Points on a hilly landscape, in no order, each with its height.
From any point a ball rolls to the lowest of the 3 points nearest to it. It stops when none of these is lower. Distance is the straight distance between rows; heights are no part of it.
K145: [ 28  -7 -25 -14  -1  -6  48  39  40  -4 -25  -1 -33   2 -30  16 -31  -1
  12   1  -7   6 -31 -19   6 -33 -21   1  14 -48  -6  25   9  11   8  13
   6   0  -7  -6 -11  52   4 -11]  height 63.1
K293: [ -3  -1  -6 -27   8 -11  24   5  10 -25  -6 -21 -27 -11 -23   6 -32  16
 -14   1 -16   7 -45 -19  -2 -27 -16   5  13 -38  13  14 -17   7   6 -11
   4  -6  -8   6  14  37  -8  29]  height 65.2
K218: [  7  19 -24  15 -25 -44 -21  10  17 -11 -58  -2 -35  25   4 -36 -34  -8
 -13 -12 -33  34 -69 -17 -37  12 -18 -21   1 -27 -14  67 -35  10 -33  12
 -14  16  31  -6  15  32  20 -19]  height 58.6
K475: [-12 -30  27  -3  27 -16 -20   3 -31   3  29 -19  14 -36 -12  14  12   2
   3   6 -12 -22  29  29  24  10 -29   8   5  -6   7 -24 -18 -23  -7 -12
  15   2 -25   6  -6  -8  -9  44]  height 42.0
K355: [ 30   9  -8  31 -17  -3 -20  17  29  -7 -40  10 -22   7   7 -21   3 -18
   6 -13 -14  16  -8  -2  -8  26   1  -1 -17   6  -9  46 -15  10 -36  20
   5  11  21   2 -34 -10  33 -48]  height 40.8
K816: [ -1  24  11  13 -13 -26 -57 -22 -27 -14 -33   4 -24  -4  16 -35 -17  10
 -28 -22 -22  32 -44  -2 -18  26 -16  -9  -9   6  -2  34 -45   5 -34  -8
   3  14  20  15   6  -2  22  -2]  height 46.3
K970: [ 18  -5  13  20  -2 -15 -34  10 -14   0 -11   1 -13 -24  10 -11  10 -11
   1  -5 -17  -4   7  16   5  28 -16   2  -6   3  -8  22 -25 -11 -34  10
   5   7   1   4 -21 -13  11  -7]  height 32.7
K233: [ -3  12   8  -4  -1 -29 -38  -9 -20 -16 -14  -2 -24 -14   2 -23 -21  10
 -24 -14 -22  22 -49  -6 -15   3 -27  -3 -10 -14  -6  29 -45 -10 -25 -12
   1  11   9   7  10  16   9  18]  height 43.0
K781: [  5  10   2  -8  -6  41  15 -13  17  24  37  29  49  15  -3  24  53 -11
  33  11  37 -25  74   3  14  13  40  16 -16  47  -9 -19  62 -12  10 -22
  -4   6 -12 -24  -4 -41  -6 -22]  height 53.8
K583: [ -5  -1 -40  16 -12 -41  16  26  36 -22 -40 -19 -41  18  -9 -20 -55 -17
 -20   7 -33  22 -74 -23 -24 -25 -31 -19  22 -46  -7  60 -39  -7 -29  25
 -21 -13  11  -3  15  87   2   3]  height 4.9
K537: [ -8 -28  -3 -11  14  22  60   5  25  19  46 -10  23  -9 -25  38  17 -18
  14   5  24 -33  51  30  37 -33   2  24  -2   0  16 -50  43 -12  22  -3
  20 -15 -17   0   0   8  -3  25]  height 79.6
K783: [ 29  10  -3  35 -23 -31 -41  13  14   5 -42  14 -27 -12  -1 -39  -4 -33
  -6 -13 -29  18 -18   3 -21  30 -14 -30 -23  -5 -31  65 -38 -11 -52  24
  -7  13  35  -3 -12  -6  22 -37]  height 47.6
K878: [-22  24  17  14 -16  26 -37 -38 -25 -17  -5 -17  13  23  31 -13  -7  40
 -33 -22   0  20 -14 -14 -28  16  31 -15   3  24  29 -24  -1  43  16   1
  -5 -12   9  14   4 -35  -4  -3]  height 15.0
K611: [ 14  -9  -5  48 -17 -37 -50  20   0  20 -35  10 -20 -29   3 -40  14 -41
   3   1 -29  -6  -6  22 -13  35 -29 -43 -11   1 -51  43 -43 -34 -53  26
  -9  14  16 -14 -18 -17  13 -37]  height 47.5
K342: [  1 -20   2  -7  16  13  35   6  12   6  31  -8  18  -9 -16  22  20  -6
   8   3  13 -20  43  26  27 -15   8  18   3  -1  12 -40  26  -3  17   0
  18 -13 -13   8  -8  -2  -7  14]  height 86.7
K308: [-13  26 -22 -12 -18 -13 -23 -14 -15 -22 -42 -21 -30  38  14  -8 -56  22
 -23 -14 -18  30 -77 -13 -41  -1  -5 -13  26 -15  -1  12 -14  41 -11 -10
  -9  -5  -6  -2  30  30  10  16]  height 13.8
K158: [  3  -6  -9  10 -16  22  18  -7  21  37  12  21  29  14  -8  23  67 -22
  40  18  28 -45  51   3  13  25  12  16  -7  54 -39   8  45 -16 -19 -30
  10  20 -27 -46 -27 -42  18 -42]  height 52.6
K98: [  0 -10 -21   6 -12 -50 -26  20  24  -5 -17 -11 -27 -23 -16 -34 -18 -29
 -14  -9 -31  14 -55  -9 -30  -6 -39 -33  -6 -29 -40  55 -50 -43 -39  20
 -19  -2  14  -8  14  50 -16   9]  height 50.6
K493: [ -6  31 -13  13 -28 -11 -49 -22 -21 -20 -59 -11 -27  41  17 -22 -47  29
 -20 -25 -16  37 -71  -5 -44  27   3 -17   5  -1  -3  17 -18  54 -24  -7
   0   8  13  -4  26   2  28 -16]  height 54.2
K965: [ -9   2  42  -2   7  -7 -64 -25 -44  -3  -5  -1  17 -24  42   2  31  19
   1   2  -8  -1  28   9   7  48  -9  -2  -1  39   8   9 -39 -16  -3  -8
   2  -1 -17   9 -25 -41 -18  11]  height 27.0
K713: [  7  21  -4  11 -16  -4  -5   1   4 -17 -38  -4 -28  13   0 -14 -21  20
  -8 -22 -14  23 -47 -12 -13   8   5  -9   1  -9   6  22 -15  39  -5   1
   8   8  18   7  -3   6  19 -16]  height 16.5
K637: [  7 -15  13  -5  11   6   5  -8  -3   1  32  -2  28 -10   9  18  44  -9
  21   3   9 -28  56  23  14  13  12  14   1  32   4 -21  18 -10   4  -7
   3  -1 -22  -3 -17 -28 -10   8]  height 35.9
K346: [ -3  20   6  10  -9  10 -11 -13 -10 -16 -28 -12 -12  10   3 -12 -16  33
 -19 -18 -11  20 -38 -10 -10   8   8  -5   7  -2  18   6 -13  43   4  -6
  13   2  14  10  -4  -6   9  -9]  height 10.4
K382: [ 14 -32 -17   0   1  20  59  19  42  19  11  -2   1  -3 -33  35   5 -17
  19   4  13 -27  28  24  33 -31  -8  25   3 -12 -12 -29  39  -5   5   1
  21  -1 -24  -5 -13  21  16 -14]  height 12.7
K442: [ -2 -11  -6  -3   2  38  54  -7  33  34  37  15  37  18  -8  36  43 -19
  29  10  35 -39  63   9  23 -22  19  25 -12  23  -8 -32  66 -14  20  -6
   5  -4 -22 -21  -5  -5   2 -17]  height 64.8
K577: [ 22   0   5  13  -2  -8  -9  11   9 -15 -19   3 -21  -8 -11 -14  -7   0
  -1 -12 -16   8 -23   1  -1  11  -4   2  -5 -14   2  26 -13   8 -22   2
   8   7  11   8 -14   5  16 -12]  height 25.6
K3: [  8 -18   2   9   2   5   6   1  -4   9  16   2  19  -2   4  19  48 -21
  30   9  15 -35  48  25  17  20   2  14   4  41 -21  -2  21 -13 -16 -14
   5   3 -32 -19 -27 -32   5 -12]  height 42.6
K416: [  0 -38 -19  11  -5 -60  -9  39  16  12   5 -13 -25 -36 -43 -21  -7 -39
  13   8 -19 -13 -29  14  -8  -9 -51 -40  -2 -33 -51  28 -41 -50 -37  13
 -17  12   1 -17   2  22 -15   3]  height 15.8
K189: [-16   7  29 -31  18  29   2 -19 -31   7  55  16  55   1  12  18  47   0
  21  15  37 -16  87   0   9  18  39  10 -12  41  25 -40  43 -12  40 -20
 -10   9   5   5   7 -46 -39  25]  height 66.4
K466: [-18 -16   2 -18  31  42  68   2   9  16  47   9  31   0 -16  31   0  -5
   7  14  33 -20  50   9  36 -45  18  24  -1 -16  40 -61  50   3  60  12
   2 -16  13  12  17  12 -21  23]  height 84.3
K763: [-14 -38  -1  17  -2  -4  53  13  13  38  38  -9  16  -1 -18  36  38 -28
  25  23  23 -52  35  28  33 -19 -21  20   5  30 -21 -16  35 -29 -13 -23
  21  13 -37 -24 -21 -10  28   5]  height 56.5
K18: [-16 -22  23 -18  22   4  12  -8 -20  10  48 -19  37 -12   5  31  38 -11
  14   7  13 -37  66  35  25  13   4   8   3  31  15 -42  21 -18  23  -9
  14  -9 -26  -3  -8 -21 -26  43]  height 56.7
K780: [  1  11  30   8  -5  -5 -55 -27 -30 -15 -14  -7   4  -2  34 -11  17  24
 -14 -10  -2  17  -2  -9  -7  32   3  -1  -2  38  15  12 -31   9 -12  -4
   6  -5   6  13 -17 -31   4  -8]  height 24.1
K895: [ 16  12  -9  18 -15  24  24   7  26  -3 -24   7   1  27  12  -5  11  11
   5  -5   6  17   3 -16  -3   9  37   3   3  13  17   7  22  42  17  22
   8  -8  10   5 -24 -17  18 -50]  height 26.9
K113: [-17  27  -1  -9  -6  21  22  -5 -11  -9 -12 -13  -9  15 -11   4 -38  37
 -24 -14  -2  12 -42 -23  -8 -18  18 -20  22 -23  23 -26   8  49  28  -4
   6 -13  10  -2  19   7  -8  15]  height 83.9
K978: [  9  25 -34  16 -28 -33   0  22  24 -15 -73  -5 -42  39   5 -20 -46  -2
   2 -10 -23  31 -72 -20 -34   9  -9 -15  11 -28  -7  61 -13  33 -26   8
   0   9  28 -11   5  37  25 -24]  height 14.1
K59: [  3  15 -17 -21  -2   6  47  16  14 -12 -17 -13 -21   5 -21  15 -31  28
  -4  -1  -3  10 -37 -25   3 -33   1 -10  23 -39  23  -9  12  41  29  -2
  14 -11   4  -2  10  29 -10   8]  height 79.4
K486: [ -7 -17   4  -5  11  12  45   1  14  21  49 -11  35   3  -8  37  47 -22
  25   8  26 -42  60  28  27  -9  10  18   1  34  -3 -40  50 -21  11 -14
   9  -6 -29 -17  -8 -16  -6  16]  height 67.7
K314: [ 17  25 -16   9  -5  52  41   0  26  26   1  39  33  44  22   8  16   3
  30  18  40   8  44 -37 -11  -2  57  10 -13  18  12 -11  60  26  39  19
 -18  -5   4 -11  -4 -31   2 -60]  height 69.8
K722: [-16  14  -1 -27  -3 -27 -48 -25 -38 -18 -22 -21 -31  15  12 -18 -55  13
 -49  -8 -24  38 -76  -4 -35 -14 -18  -5  15  -5 -11   6 -42   7  -9 -25
 -15  -3  -8  15  37  21  10  37]  height 37.1
K361: [-14  -7  31  -9  21  -5 -31 -23 -38  -7  23 -13  22 -23  25   4  34  20
  -5  -2  -2 -15  37  15  13  24  -2   7   2  20  19 -23 -22 -12   6  -9
  17  -9 -17  10 -14 -25 -14  28]  height 30.3
K58: [ 15 -10  18  29  -5 -23 -45   5 -23   6 -18  10  -4 -21  28 -12  24 -25
  16   4 -19 -13  20  29   1  43 -21 -10  -8  22 -19  31 -32 -21 -41   9
 -10  10  -3  -2 -32 -32   6 -23]  height 36.3
K473: [  9  -1  -4  -4  -2  41  40 -11  34  22  29  17  39  20   0  28  49 -14
  30  11  35 -25  67  -4  13  -7  35  20 -17  33  -4 -23  63 -11  19  -3
  -1  -6 -14 -18  -5 -21  -4 -32]  height 59.9
K101: [ 24 -15  -3  18  -7  11 -12   9  15   6  -3  10   1   7  16   4  39 -30
  30  10   5 -19  28  11   6  28   1  21  -8  38 -25  21  15 -15 -36  -1
   5   9 -19 -20 -38 -33  23 -38]  height 38.6
K877: [ 18   4 -21   7  -1  24  54  21  31  10 -15   9  -2   8 -10  10  -9  16
   8   0  10   6   3 -13  18 -19  23   2   8 -23   7 -20  30  31  29  18
  19 -11   2   1 -13  15   8 -29]  height 56.1
K810: [-13  10 -32  -7 -16 -28  12  13   9 -20 -35 -26 -43  25   4  -5 -61   7
 -21  10 -24  18 -79 -26 -22 -27 -26  -1  32 -38   0  41 -24  16 -14   6
 -17 -10  -3  -1  20  68   4  18]  height 88.7
K840: [ 12  14  17  10 -17  12 -22 -12   1 -14 -14  -5   4   6  22 -14  25  14
  -4 -13   3  16   8 -12  -3  28  24   2  -4  30  16  14  -6  24  -3   8
   6  -9  12  13 -26 -28   3 -31]  height 22.4
K843: [-33  -2  -7 -26  13 -55 -45  -3 -27 -19   1 -21 -28 -18   8 -32 -48  -6
 -46  11 -24  23 -56  -5 -17 -24 -43 -17   7 -16 -22  17 -69 -51 -20   0
 -23 -12 -14  21  32  50  -9  62]  height 40.5
K301: [ -2  -2   9 -16   8  24  20 -12   2  13  42   9  41   2   4  27  54  -9
  27   9  28 -27  73  16  16   6  32  15  -9  38   0 -28  49 -13  20  -9
  -6   2 -15 -13  -4 -28 -18   6]  height 55.3
K292: [ -7  24 -27   8 -24 -29 -32  -6  -8 -20 -64 -15 -39  41  17 -18 -53   9
 -15 -15 -24  34 -86 -17 -43  10 -10 -12  15 -15  -7  38 -22  38 -25  -4
 -12   5  17 -10  29  28  18  -7]  height 39.0
K239: [ 28  -9  -1  22  -5   5  -9  14  18  -5 -10   7  -7  -5   4  -7  18 -16
  12  -9  -5  -3   7   9   1  16   0  18  -3  11  -9  19  -1   2 -30   8
   5   4   3  -2 -33 -12  19 -28]  height 32.5
K221: [ -7   7  20 -22  14  16  -9 -17 -23   8  37  18  47  -5  13  21  53   1
  25   2  30 -19  84   8  10  31  38   6  -8  51   5 -24  32 -14  23 -28
  -7  10 -11  -6  -4 -45 -29   9]  height 63.2
K157: [  1  24 -20  -3 -19  -7  12   8   9 -15 -39 -11 -26  23  -4  -5 -40  23
  -8 -15 -13  27 -63 -25 -18  -4  -3 -10  15 -26   7  23  -7  44   2  -1
  12   5   8  -7   7  25   9  -6]  height 30.5
K73: [-11   5  23 -14  12  38  19 -14 -17  -2  49  10  44   5  19   6  33   7
  11  15  36 -10  57 -10   3  -4  35  15  -7  21  35 -42  33   7  47  -4
 -14  -5  15  13   9 -35 -31   8]  height 40.7
K707: [ 22 -29 -10  -4   9 -17  19  33  26  -2   6  -4 -23 -23 -43   5 -13 -22
  15   1  -8 -12 -13   8   9 -24 -33   8   0 -38 -17  13  -8 -20 -21  -1
  -1  15  -7  -4  -9  28  -3   6]  height 64.1
K935: [  6   8 -11   8  15  54  66   8  15  23  12  32  30  30  16  21  -1   5
  21  25  39  -3  34 -20   8 -34  40  10  -2  -5  24 -41  60  23  53  30
 -11 -14  11  -4   3  -2  -3 -31]  height 82.1
K652: [ 10   4 -15   0   5  59  58  -1  33  33  18  43  39  32   8  24  23  -3
  29  18  39 -17  53 -21  12 -16  43  20 -16  15  13 -23  71   2  48  16
  -7  -7  -3 -10   2  -5   1 -42]  height 77.9
K551: [  1  -5  11 -10   6  17  14  -8  -3 -12  32  -4  28  -3  15   7  31  12
   5   1  12  -9  50   3   6  -2  29  12  -2  19  23 -32  17   4  27   0
   0 -12  -1  11 -10 -21 -24   3]  height 32.9
K628: [ -3  23  13  27 -20 -44 -76 -18 -22  -6 -38  14 -19 -12  22 -46 -12  -1
 -26 -19 -27  33 -36   5 -17  40 -22 -29 -16   7 -22  46 -63 -16 -41  10
  -3  16  26   8   6  -3  18 -13]  height 48.3
K120: [ 10 -31   0  35   1 -34 -21  32  -9  15  -2   6 -13 -33 -10 -14  10 -33
  16   9 -16 -25   4  29   6  18 -32 -13  -2  -6 -35  18 -24 -34 -44   6
  -7  18  -2  -9 -18 -16  12 -12]  height 63.7
K102: [ -9  16  -8  -3  -8 -35 -37 -15 -18 -18 -33  -4 -33  11   9 -29 -40  14
 -30 -16 -27  31 -73 -11 -31   4 -17 -12   2 -15  -8  34 -45   3 -21 -12
 -10   9   9   8  25  23  12   8]  height 36.6
K517: [  0  -5  -6  -5  15  40  61   5  15  13  28  18  25  12  -2  20   6   4
  10  14  28 -11  39  -4  18 -34  27  16  -4  -9  31 -48  50  13  56  17
  -8 -19  11   9   7   2 -12  -7]  height 71.5
K571: [ -3 -11 -12  11 -11 -56 -47  13   8   3 -13  -7 -21 -39 -18 -34  -5 -28
  -7 -10 -34  10 -35   4 -21  10 -43 -50  -5 -23 -53  45 -53 -45 -43  25
 -12   8   8 -16  14  24 -17  -1]  height 40.1
K152: [-19  -2   4 -19  22  36  50  -4  -2   2  31 -10  11 -11 -22  14 -15  19
 -16   7  18  -8  16  -7  22 -33  19   7   6 -26  40 -61  25  17  58   0
   6 -16  15  11  22   5 -26  28]  height 78.0
K943: [ 19   4   7  -2  -5  17 -15 -14   8  -5   1   6  17   8  22   5  48  -1
  19  -3  14  -4  43  -2  -3  25  32  10  -3  39   2   5  18   7   0  -2
   1  -4  -4   1 -29 -36  -6 -29]  height 25.2
K150: [-19  28  20   1  -6 -40 -85 -31 -47  -4 -27   8 -22  -9  33 -40 -23  19
 -44 -13 -19  40 -45   4 -15  24 -23 -18 -11  17 -20  17 -64 -16 -24 -15
   3   9   9  17  21  -4  21  13]  height 49.4
K91: [-21   3  10  -3   4 -57 -65  -4 -24  -5  -7  -2 -17 -46  -1 -32 -17  -7
 -22  -5 -31  16 -36   7  -6  17 -45 -39 -11 -17 -38  25 -65 -54 -29   9
 -10   9  -9  -5  21  22  -9  23]  height 43.6
K247: [ 18  -9  -9  22 -13 -41 -34  26  14   0 -21   8 -28 -26 -22 -33  -7 -30
   1  -6 -25   5 -24   9 -17  15 -32 -30  -9 -24 -41  51 -38 -34 -45  19
  -9  11  15 -11  -7  12   5 -13]  height 44.0
K163: [ 16  -8  -5   4  -2  30  36   5  28   2  10   9  16  12   2  12  25   0
   8   0  16  -5  38   4  12  -9  29  18  -1   8  11 -23  32  11  21  14
   6 -15   1   5 -14  -8  -1 -25]  height 47.4
K107: [-22  -7  25 -19  24 -28 -49  -3 -39  -5  11 -11  -6 -46  -6  -1 -15  16
 -18   1 -20  -4 -14   5  12   6 -36  -1  -5 -16   0  -9 -52 -34 -10 -15
  10   7 -17  15  16   3  -6  52]  height 88.6
K964: [ -2   6 -12  -8  -6 -32 -11   7   7 -18 -16  -5 -33  -1  -7 -17 -33   2
 -21  -8 -24  23 -63 -19 -18  -9 -28  -5   5 -31  -4  43 -37  -6 -25   0
 -12   5   9   6  15  41   1  13]  height 53.4
K63: [ -6   6  12 -11   5  28   4 -15 -14  29  36  26  52   2  -6  31  61  -7
  38   9  42 -33  86  12  22  38  43   3  -9  58 -16 -20  55 -22  11 -36
  -4  19 -13 -21  -6 -55 -12  -6]  height 55.4
K795: [-11  -3   1   7 -20  28  56  -7  22  53  33  14  37  21 -19  45  68 -23
  36  22  41 -58  57   1  26   1   7  18 -10  51 -26 -10  55 -22  -1 -38
  19  18 -33 -48 -15 -32  11 -25]  height 55.5
K204: [-25  -9  24 -25  23  26  24  -9 -19   6  65   0  48   0   8  22  41  -1
  18  10  36 -27  72  17  20  -5  18  18  -6  22  38 -55  40 -11  42 -10
  -1  -7   0   5  11 -22 -33  43]  height 90.8
K260: [ 10 -11 -17   5   0  38  57  -4  42  28  25  14  25  15 -10  29  30 -20
  22   2  26 -32  44   7  22 -26  19  24 -11  17  -2 -30  59  -8  18   4
  11 -12 -20 -17  -9   5  10 -28]  height 66.0
K69: [ 14  19 -14  22 -21  -1   2  12  19 -10 -51   2 -25  22  -2 -18 -20  14
  -1 -14 -12  24 -38 -13 -10  16  10  -6   1 -10   5  34  -6  40 -10   7
  12   8  21   0 -18   5  26 -33]  height 23.8
K405: [  9   8  -1  -7   9  51  38  -7  15  14  33  33  42  28  17  12  27  -3
  28  22  40  -5  57 -18   3 -10  48  18 -13  22  15 -24  61   9  48   6
 -20   1   6   5   0 -25 -12 -25]  height 77.5
K206: [ 18   3 -15   2  -9  41  29  -7  41  13   1  23  25  27   9  14  43 -10
  29   9  23  -7  45 -14   5  13  38  18 -13  34 -10  -4  47   6  12   6
  -3  -5 -12 -19 -17 -20   6 -57]  height 64.9
K909: [ -1  17  17 -12  -1  31  -4 -18  -9 -10  28   9  40  13  28  -1  40  13
   9   3  23   3  47 -13  -9  13  42   2  -9  36  22 -19  24  17  34  -4
 -14   0  18   9  -9 -42 -29 -12]  height 28.4
K161: [  0 -29  17  10  18 -33 -28  16 -24   7  11  -6  -3 -39 -16  -4  -6 -11
   8   4 -20 -22   4  27  15  12 -41 -10  -1 -19 -14   3 -32 -34 -26  -1
   2  15 -12  -4  -5  -9  -2  25]  height 55.2
K373: [-22 -33   2 -10  11 -55 -33  19 -21   2  16 -18 -13 -48 -27  -9 -19 -19
  -2   9 -21 -11 -24  17   2  -5 -55 -31  -2 -35 -35  12 -49 -60 -25   8
 -16  10 -19  -7  19  25 -22  43]  height 51.2
K940: [ 22 -15  -6   8   0  15  27  12  28   3   4   4  -5   1 -10   6  18  -6
  16  -2   2 -12  26  16  17  -2   7  23   3   9  -7  -2  21   7  -7  11
  14  -5  -9   0 -26  -3  18 -28]  height 40.2
K203: [ -3  -2  12  -9   6   3  -9 -10  -9 -13  11 -10  -2 -19  -4  -7   3  22
 -14  -9  -9   4  -5   2  12  -3  -2  11   2  -6  20 -12 -19   5   5  -9
  18  -4   3  17  -7  -4  -1  15]  height 88.4
K778: [ -1   0 -19  -9  20  39  79  17  10  21  11  15  11   2 -21  31 -22   8
  10  12  28  -7  19 -13  31 -46  23   6   7 -34  29 -54  42  22  65  19
   7 -20  14   2  16  20 -15  -2]  height 58.5
K853: [  9 -10 -26   7  13  49  80   7  39  42  16  31  28  25 -12  37  14 -14
  22  17  29 -19  45  -6  25 -35  22  23  -9 -12  10 -40  71  -3  45  21
   4 -20  -8  -8   0  19  11 -38]  height 75.5
K664: [  6  -6   7  -6   6 -28 -22  11  -5 -15   1  -5 -23 -29 -21  -4 -15   0
  -4  -6 -26   5 -31   3   2  -3 -29  -3  -6 -31  -5  21 -33 -20 -22  -3
   5   8   4   4   3  18  -3  21]  height 50.2
K60: [-23  15   0 -19  -2 -52 -64 -17 -36 -10 -15  -2 -32  -5  18 -35 -37   4
 -42  -4 -24  42 -64  -9 -26  -4 -29 -14  -4  -3 -23  22 -59 -26 -23 -10
 -12   5   0  15  33  28   4  33]  height 26.7
K855: [  0 -22   9 -28  23   1  24   3   0  -7  28 -23   5 -30 -36  24  -3   7
   0   0  -5 -18  12  11  31 -20 -10  17   6 -26  19 -35  -1  -4  11  -8
  24  -8 -12  10   6  14 -15  47]  height 68.6
K209: [ -7   4  19  34 -11 -43 -74  -7 -25   7 -31  15 -10 -42  21 -40   1 -18
 -19  -5 -33  12  -7  20  -8  46 -34 -46 -12   1 -36  39 -59 -38 -42  17
  -7  14   9  -4  -3 -17  -1 -14]  height 49.1
K273: [ -2 -12 -23   4 -11 -43  -3  23  31 -13 -16 -13 -30 -10 -21 -18 -38 -21
 -17   1 -31  10 -54 -13 -19 -24 -37 -21   8 -41 -28  52 -43 -34 -34  22
 -22  -5   7  -6   8  68 -13   9]  height 74.5
K734: [-16 -25  10 -24  28  19  44  -1   4  11  58 -17  32 -16 -19  32  12  -7
   7   7  24 -32  58  29  37 -23   7  22  -1  -2  30 -63  33 -12  34  -2
  16 -14  -5   7  10  -4 -22  48]  height 91.0
K46: [ 15 -32   1  13   6 -11   1  21   1   7   9   0  -7 -23 -27   5   7 -23
  18   4  -6 -24  13  28  14  -1 -28  11   3 -13 -16  -1  -3 -19 -28   0
   6  11 -11  -1 -19  -3  11   4]  height 66.6
K691: [-23   7  20   0  16  57  22 -10 -17  -5  38  -2  24   8  13   4 -11  23
 -17  10  20  -1  18 -19   2 -28  29   4   6  -8  52 -58  29  26  58   3
 -17 -18  23  14  21 -21 -29  16]  height 73.8
K472: [-19   4   6 -33  17 -23 -26 -15 -27 -19   8 -23 -26 -12  -6 -10 -37  18
 -35  -2 -15  24 -52 -10  -7 -19 -24   8   5 -20  -3   2 -45 -17  -6 -22
  -1  -6 -12  17  26  26  -2  52]  height 89.8
K640: [ 16 -37  -4 -10   8  -2  33  20  21   6  18 -11  -8 -24 -44  25   0 -14
  15   6   1 -20  14  25  27 -28 -22  16   7 -26  -3 -19  15  -8  -3  -5
  20   5 -19   1  -5  19   4  18]  height 44.1
K731: [  2  19  19  -2   8  64  21 -15 -20   6  36  32  47  25  26   5   8  11
  22  24  54   6  44 -34 -18  -8  53  10  -8  25  34 -27  59  29  50   2
 -31  16  20   8  12 -55 -30 -13]  height 85.4
K223: [-18   3  -2 -42  18  -9   2 -14 -18 -22   8 -34 -22 -13 -17  -1 -36  28
 -33   3  -9  13 -45 -23  -7 -31 -13   3  14 -24  14 -11 -27  -2  20 -24
   9 -13 -17  17  23  23 -11  58]  height 82.2
K942: [-13  22   6  13  -9  45  17 -13 -12  -4  13  -2  23  24  22  -1 -11  29
 -11  -2  16   6   3 -23 -16 -11  42 -15   6   3  40 -34  25  45  42  20
 -14 -12  21   6   8 -30 -19 -10]  height 70.6
K918: [  0  23  -1  10 -22 -34 -54 -16 -12 -15 -47   5 -27  13  14 -41 -28   4
 -29 -20 -30  41 -62  -6 -33  21 -12 -18 -12  -3 -11  49 -46  14 -33  -7
  -9  19  28   7  17   8  26 -10]  height 43.7
K320: [-15 -11  15 -39  28  -9  -6  -5 -23 -11  25 -29  -9 -34 -23   8 -13  25
 -19   0  -8  -2 -12  -6  18  -9 -20   8   6 -22  16 -23 -30 -14  14 -20
  16  -7 -12  13  15   7 -12  57]  height 82.8
K607: [ 19   0  -8  -6  -2  -8  13  21  24 -13 -17  -2 -29  -8 -23   0 -20   2
   1  -8 -16   8 -34  -5   0 -12 -19   6   2 -35  -3  27  -9   6 -14   2
   6   8   5   0 -11  29   5  -2]  height 40.9
K159: [ 12 -35  -7  23  -2  -3  18  16   9  22  12   2   3  -3  -7  19  31 -30
  27  17   9 -43  31  31  20   8 -18  21   6  23 -24  -1  23 -23 -34 -14
   9  11 -27 -18 -31 -17  29 -14]  height 48.1
K117: [ 19  22 -14  32 -24 -13 -11  18  20  -5 -63   7 -33  29   0 -23 -21   1
   3 -15 -14  29 -39  -8 -19  22  11  -9  -9  -6   1  53  -6  39 -25  14
   7  15  31  -2 -21   0  40 -47]  height 32.1
K81: [  4  -5   5  -9   1  17   9  -8   1  14  30  14  36   6   3  26  55 -11
  31   8  31 -27  68  12  13  23  27  13  -4  46 -14 -16  38 -12   0 -20
   3   5 -21 -20 -19 -40  -6  -9]  height 47.9
K645: [ 19  16 -10  20 -18 -26 -33   9  12 -11 -46  10 -35   0  -5 -30 -18 -15
 -11 -14 -30  25 -50  -6 -24  21 -13 -18 -15 -16 -16  62 -34   0 -39  13
  -5  17  28   0  -2  15  21 -26]  height 49.0
K359: [-14 -18  24 -25  25   2   1 -10 -17  -6  37 -23  17 -25 -11  15   9  14
  -8   2   2 -17  30   9  26  -5  -4  15   6  -2  31 -47  -7  -7  23 -12
  22 -15  -5  18   6 -13 -18  45]  height 58.4
K257: [  8   1 -23   7 -14 -37   4  25  32 -14 -35  -4 -37   7 -11 -19 -36 -21
  -9  -7 -26  20 -62 -17 -24 -13 -22 -15   1 -37 -16  66 -33  -8 -30  17
 -15   4  17  -8   5  54   1  -6]  height 80.4
K908: [-12  18  26  -5   0 -14 -55 -27 -38 -17 -16  -7 -16  -7  15 -22 -18  26
 -36 -17 -16  26 -38  -5 -10  14 -10  -3  -3  12   5   3 -46   5 -12 -19
  11   2   8  19  10  -8  14  16]  height 48.4
K507: [-15  27  11   0 -14 -15 -80 -41 -43 -18 -41  -6 -25  21  25 -27 -37  31
 -43 -24 -17  45 -61   2 -38  17  -3 -14   2  20 -11   4 -37  29 -14 -19
 -10   8   4  19  27 -13  23  13]  height 53.3
K631: [ -3  11  10  14  15  68  52   6 -16  15  28  28  39  37  23  16 -14  14
  20  26  47  -5  29 -31  -5 -35  36  11   7  -4  47 -42  63  32  65  22
 -20  -6  17   6  13 -26 -25  -8]  height 92.4
K455: [-15  19 -16 -21 -11 -23 -60 -24 -33 -27 -49 -27 -36  42  34 -10 -68  20
 -34 -21 -25  45 -82   2 -52   3  -5 -13  24  -9 -15   4 -26  38 -16 -16
 -22  -9 -10  11  47  28  13  25]  height 32.8
K709: [ -6  -5  31  12   9 -18 -53 -11 -36  -4  -2  -2   3 -29  26  -7  12   9
  -5  -3 -17  -7  13  17  14  36 -25  -1  -9  14   1  10 -43 -21 -16   0
   5   3 -12   8 -17 -16  -4  14]  height 29.5
K799: [ -4  14  -4   6   3  41  50   9   4   4   5   9  14  12  -2  10 -19  22
   2   3  19   3   8 -19   8 -30  31 -10  10 -19  33 -38  31  41  51  19
   4 -20  18   6   7  -2 -14 -14]  height 67.8
K549: [ -3   2   3  -6   7  29  34  -6   1  -7  15  -3   9  -4  -2   5  -3  24
 -11  -2   6  -1   7  -8  11 -16  26  -1   8 -11  30 -39  17  27  40   6
   7 -16  13  13   3  -8 -15   3]  height 71.2
K825: [ 15  -8 -18 -15  10  25  66  16  31   8   7   7   1  -6 -27  25 -11   6
   6   6   9  -9  16   3  30 -38  14   9   5 -33  11 -34  32  20  39   9
  16 -12  -4   3  -2  27  -3  -9]  height 42.5
K370: [ 10 -14  13   5   5  -5 -20   1 -11  -5   6   0   9 -12  14   4  37  -4
  16  -5  -2 -16  35  19  11  23  -2  12   1  23   1   2  -6  -8 -14   3
   5   0 -11   3 -27 -24  -2  -5]  height 29.1
K748: [-22   8 -26 -22  -7 -23 -24 -12 -29 -30 -30 -38 -38  31  17  -8 -74  10
 -43   3 -21  30 -76  -9 -40 -30 -16  -6  42 -19  -4   5 -29  20 -10 -13
 -29 -23 -17  16  36  57  12  43]  height 53.2

Where does a ball stop that starts at each point below?
K189 => K840
K223 => K346
K145 => K346
K707 => K346
K206 => K840

Call two points neighbours if one is among the 3 nearest of the other. Go from one point of each pair to the other, from neighbour to neighbour, staying as low as possible. Name the highest point that can't be avoided.
K60 and K978 => K722
K978 and K382 => K940
K416 and K308 => K91
K583 and K308 => K273
K308 and K346 => K157
K978 and K308 => K117
